Each row is a point on a tangle of strands that fork, close into loops and nearly touch. The rows are in no order.
In the rows, 128 means zero.
Points whose rows are less than 87.2 apart are linked; no others are. Some points are linked to none.
z_747: [ 42 117 181 132 121 183 139 120 118 108  49 123 148 126 146 115 111 122
 110  73 186]
z_685: [166 158 134 128 117 113 114  93 140 114 171 132 138 117 153 157 123 137
 145 165 120]
z_983: [ 38 106 163 116 161 137  66 155  99 185 103 183  88 103 149 120 112 158
  91 122 109]
z_528: [172 111  94 169 164  95 114 153 158 111 186 193 116  96 117 131  90 134
 154 152  15]
z_717: [139 121 110 146 173  71 109 144 110 126 152 165 108 112 133 134 150 160
 141 143  82]
z_275: [ 65 133 160 167 152 114  47 130  85 145  89 167 132  85 153 123 119 144
  95 113 145]
z_289: [146 171 107 135 126 127 139 164 145 172 156  77 146 161  95 100 158  93
 111 143 117]
z_927: [183 134 126 142  96 111 143 108 133 126 185 132 144  89 142 159 147 115
 125 162 186]
z_61: [167  86 115 106  84 159 146 129 141 116 107  85 148 144 119 141 138 108
 110 108 237]
z_521: [156  84 145 119  91 154 122 116 125 125  95 106 141 120 142 158 107 116
 101 108 249]
z_434: [104 116 126 103 101 166 201 137 141  78 113  95 131 171 119 128 159 118
 139 121 145]
z_175: [183 159 112 165 115 128 147 135 137 173 187  97 141 136 109 132 130  70
 119 167  91]
z_802: [ 45 133 162 107 135 139  96 140 111 146  72 137 124 111 140  93 115 162
 115 104 142]
z_606: [185 115 117 120  90 155 184 152 150 192 173  95 141 130  94 159 136  75
 108 176 140]
z_537: [ 63 107 163 146 145 174  97 123 126 100  27 122 142 141 133  92  80 132
  98  59 195]
z_556: [171 157 126 155 113  88 125 120 106 112 128 132 134 115 127 141 161 125
 142 148 142]
z_433: [ 49 129 156 127 151 116  58 125  96 185 133 172 121  90 153 106 104 156
 100 112  91]
z_560: [138 122 105 110 120 159 171 148 160 149 118  50 141 173  95 123 158  88
 119 112 185]
z_9: [ 95 160 184 113 121 174 128 109 123 136  84 133 145 116 139 127 123 139
 121 119 181]
z_940: [167 150 104 153 136 103 120 106 148 111 197 163 143 120 138 121 106 140
 162 167  64]
z_136: [125 152 116 122 115 161 177 155 159 153 134  63 140 179  80 117 154  86
 110 130 125]
z_935: [148 139 114 125 143  96 124 138 128 137 130  98 109 152 119 112 156 133
 150 159  82]
z_636: [145 140 147 101  77 167 176  95 122 127 125 125 136 157 128 156 104 135
 137 158 121]
z_449: [123 128  85  98 129 107 104 116 130 107  91  83 110 148 104 112 144 130
 122  79 150]
z_357: [ 80 132 173 179 150 127  48 115  98 142  74 139 158 103 132  87 107 129
 102  92 168]
z_491: [120 116 137 111 146 123 102 136 132 139 121 184 110  97 131 129  81 177
 147 144  44]
z_874: [174 161 105 172 125  87 141 124 131 109 200 130 132 118 125 140 153 100
 130 155 108]
z_348: [128 138 113 106 130 157 208 126 166 132 144  88 122 186 124 126 114 106
 138 158  78]
z_900: [176 155  89 138 125 135 140 153 132 153 146  80 152 158  97 109 172  83
 114 136 162]
z_667: [143 124  74 172 132  50 110 145 118 106 162 133 127  96 121 103 195 118
 138  99 102]
z_912: [132 127 135 111 110 140 150 118 121 102  84  90 137 157 129 137 127 129
 126 108 191]
z_374: [155 127 109 120 113 129 160 128 107 109  89  78 128 178 111 120 142  98
 128 128 177]
z_920: [121 133 122  89 104 152 156 128 135 119 116  92 122 169 108 120 145 129
 139 135 121]
z_826: [192 116 129  85  83 168 175 115 146 149 172 118 123 135 120 182  88 110
 135 178 136]
z_176: [118  95  79 176 162  59 107 159  99  87 190 171 114 111 166 131 179 138
 138 106  93]
z_153: [117 144 107 102 110 115 112 108 115 118 113 109 106 156 122 124 146 142
 126 114 113]
z_619: [175 146  86 161 125 100 124 133 127 135 164 103 142 139  97 113 186  98
 108 128 140]
z_938: [126  95 155 133 112 165 124 108 133 104  65 105 159 137 128 133  92 119
 106  82 232]
z_59: [172 135 110 107  91 160 174 129 149 151 155  99 137 154 100 136 140 101
 124 162 123]
z_694: [179 160 134 123  98 109 156 132 108 129 126 103 129 136 126 138 142 120
 140 159 152]
z_335: [153 100 141  78  61 158 177 120 136 148 156 119 126 136 140 171 109 115
 120 161 183]
z_28: [110 117 126 153 152  83  90 148 111  90 187 214 111  88 155 146 133 170
 135 116  76]
z_97: [157 168 123 149 128 162 156 142 147 203 175  86 136 154  88 103 109  56
 118 160  73]
z_147: [145 110 121 101  78 186 210 144 152 141 128  91 130 159  99 157 141  95
 127 159 151]
z_856: [162 113 113 133 149 108 105 137 147 125 144 195 123 103 127 122  79 163
 169 160  32]
z_792: [139 119 150 153 116 131  84 102 115 126  72 132 154 125 132 129  97 120
 103  87 231]
z_156: [157 136 158 118  84 130 155 112 102 127 109 128 129 130 129 157 118 137
 136 159 161]
z_677: [115 133  97 100 139 141 166 147 148 151 139  97 111 174 112  95 126 124
 132 143  63]
z_226: [ 65  82 142 120 169 116  49 162 106 176  96 173  89  78 150 130 125 165
  91  92 139]
z_149: [185 153 105 141 150 120 132 135 160 145 173 116 140 134  97 111 109 102
 146 160  38]
z_225: [168 126 129 166 138  84  69 113 122  89 104 135 142  91 150 123 122 121
 126  70 193]
z_262: [111 118 129  93 123 180 206 109 155 110 115 106 121 175 141 136  99 122
 163 140  77]
z_234: [191 124 108 117 102 122 160 123 150 152 160 103 133 124 121 157 157 100
 109 161 186]
z_587: [  9 145 176 124 137 165 109 126 111 150  71 137 129 116 136  93  97 133
  96  95 151]
z_58: [ 62 126 158 106 125 182 172 110 125 102  96 134 108 151 151 139 113 144
 151 129 104]
z_872: [138  89 129  81  91 180 229 150 149 126 134  97 113 140 118 182 139 101
 128 145 184]
z_799: [122 134 165 135 138 108  88 122 122 132 136 193 119  71 150 141  94 156
 147 137  62]
z_37: [123 127 113 151 162  63  89 133 101 104 119 155 109  94 133 131 159 154
 129 117 130]
z_867: [158 133 146 122  92 123 104 104 126 123 136 120 133 114 143 151 139 127
 113 131 217]
z_141: [101  92 116  82 147 137 132 142 135 135 109 152 103 141 140 104 114 176
 145 148  67]
z_945: [116 119 137  94 141 160 129 112 133 123 108 130 118 148 132 112  93 158
 161 149  63]
z_498: [117 115 104 171 152  83 119 126 115  73 182 185 121  90 169 139 153 136
 145 126  66]
z_188: [141 111 102 163 167  82 123 148 140  97 204 182 105 101 145 132 133 133
 158 149  29]
z_42: [ 72  84 127 102 158 109  65 147 101 154  97 152 107 105 139 111 145 183
 120  96 135]
z_736: [166 151  90 183 147  86 153 121 144 108 213 158 146 121 134 126 139 104
 143 161  66]
z_454: [103 123 156 104 106 181 185 123 122  86  98 103 139 158 134 149 138 122
 141 107 191]
z_656: [194 160 128 115 127 115 133 110 155 140 176 118 140 135 124 133 119 115
 150 168  87]
z_960: [146 133 126 128 160 100 113 146 125 135 154 146 106 140 131 111 138 155
 152 160  59]
z_425: [129 153 175 126 114 140 107 102 109 137 110 143 147 100 137 145 125 145
 113 126 213]
z_787: [147 138  95 135 172  75 125 159 140 153 175 133 120 112 106 108 169 106
 140 132  60]
z_928: [142 143 115 131 141 161 151 147 146 178 151  85 125 167  94  86 118 102
 128 154  54]
z_303: [ 86 132 143 170 147  89  75 125 106 116 153 195 125  67 154 137 151 170
 125 119 101]
z_52: [ 91 156 147 117 145 123  88 109 125 133 107 153 121 110 146 131 127 172
 119 126 112]
z_930: [156 141 102 153 138  70 107 119 104  93 112 131 131 121 109 129 166 130
 128 110 157]
z_282: [171 133 101 136 122 103 121 111 103 121  98 105 128 143 121 110 157 117
 128 108 182]
z_62: [113  98 149  92  99 195 205 129 134 101 113 110 115 131 148 181 128 103
 119 122 199]
z_887: [182 140 106 116 135 153 133 126 174 128 145 112 137 152 104 126  86 118
 173 153  38]
z_564: [179 137 135  93  97 173 167  99 150 128 153 128 140 153 112 166  73 123
 145 160 104]
z_314: [179 136 117 154 105 121 161 136 135 188 178  86 149 129  86 145 152  61
  96 155 139]
z_165: [  8 127 157 135 163 156  88 147 108 179  71 129 148 106 111  89  94 111
  76  89 142]
z_588: [ 61 106 131  94 138 134 142 139 117 122  90 148 102 147 144 106 109 178
 140 114  91]
z_765: [156 167 132 146 137 117 110 106 142  96 180 180 123  94 157 143 116 147
 143 149  81]
z_719: [113  89 105 107 165  83  63 149 108 127  98 145  94 108 130 115 149 160
 121  68 137]
z_616: [155 114 114 102 143 167 140 117 162 120 124 123 134 162 111 122  71 153
 167 166  54]
z_349: [176 103 136  98  89 127 148 112 143 139 136  94 133 124 128 158 150 117
 121 135 215]
z_423: [148 133  74 143 121  84 112 140 122 135 155 110 126 136  97  89 184 110
 127 116 102]
z_396: [ 30 115 168  97 123 151 126 147 121 137  89 139 107 130 156 113 101 163
 133 102 100]
z_330: [ 41 110 164 113 134 161 147 132 113 104  66 131 132 146 132 109 120 145
 134  80 158]
z_304: [104 115 115 106 147 112  75 130 125 112  72 118 111 130 121 108 138 151
 121  73 146]
z_651: [ 78 136 150 175 158  88  54 120 102 116 127 179 126  80 153 122 141 150
 108 106 144]
z_877: [145 150  96 183 147  72 128 137 142  97 180 143 123 110 145 146 175 123
 141 142 122]
z_57: [ 93 127 161  96 117 196 209 109 142  91 117 129 125 169 145 160  87 130
 155 134 112]
z_441: [112 130 144 189 161  78  53 113 100  95 107 152 141  78 155 118 129 138
 116  72 173]
z_164: [116 129 159 174 143 119  53 105 102 113  62 140 153  97 138 106  85 124
  94  75 194]
z_861: [ 95 135 144 103 126 144 135 118 119 110  75 114 138 136 135 116 128 157
 127 103 174]

A piece is two or more points that can be reached from each other along the links. Count, over all rows, the pieces, the separate loops (a circle has one, a figure eight two, a Y none), the forks (points with three links) and the tips (points with one).
pieces -> 3
loops -> 0
forks -> 7
tips -> 13

A fork is a point with three links, a tip a point with one. Leave the first point through the second and follow the links. Name the first fork or tip that comes.
z_587; z_802 -> z_877
z_349; z_61 -> z_651
z_58; z_57 -> z_454
z_872; z_147 -> z_58
z_149; z_887 -> z_165
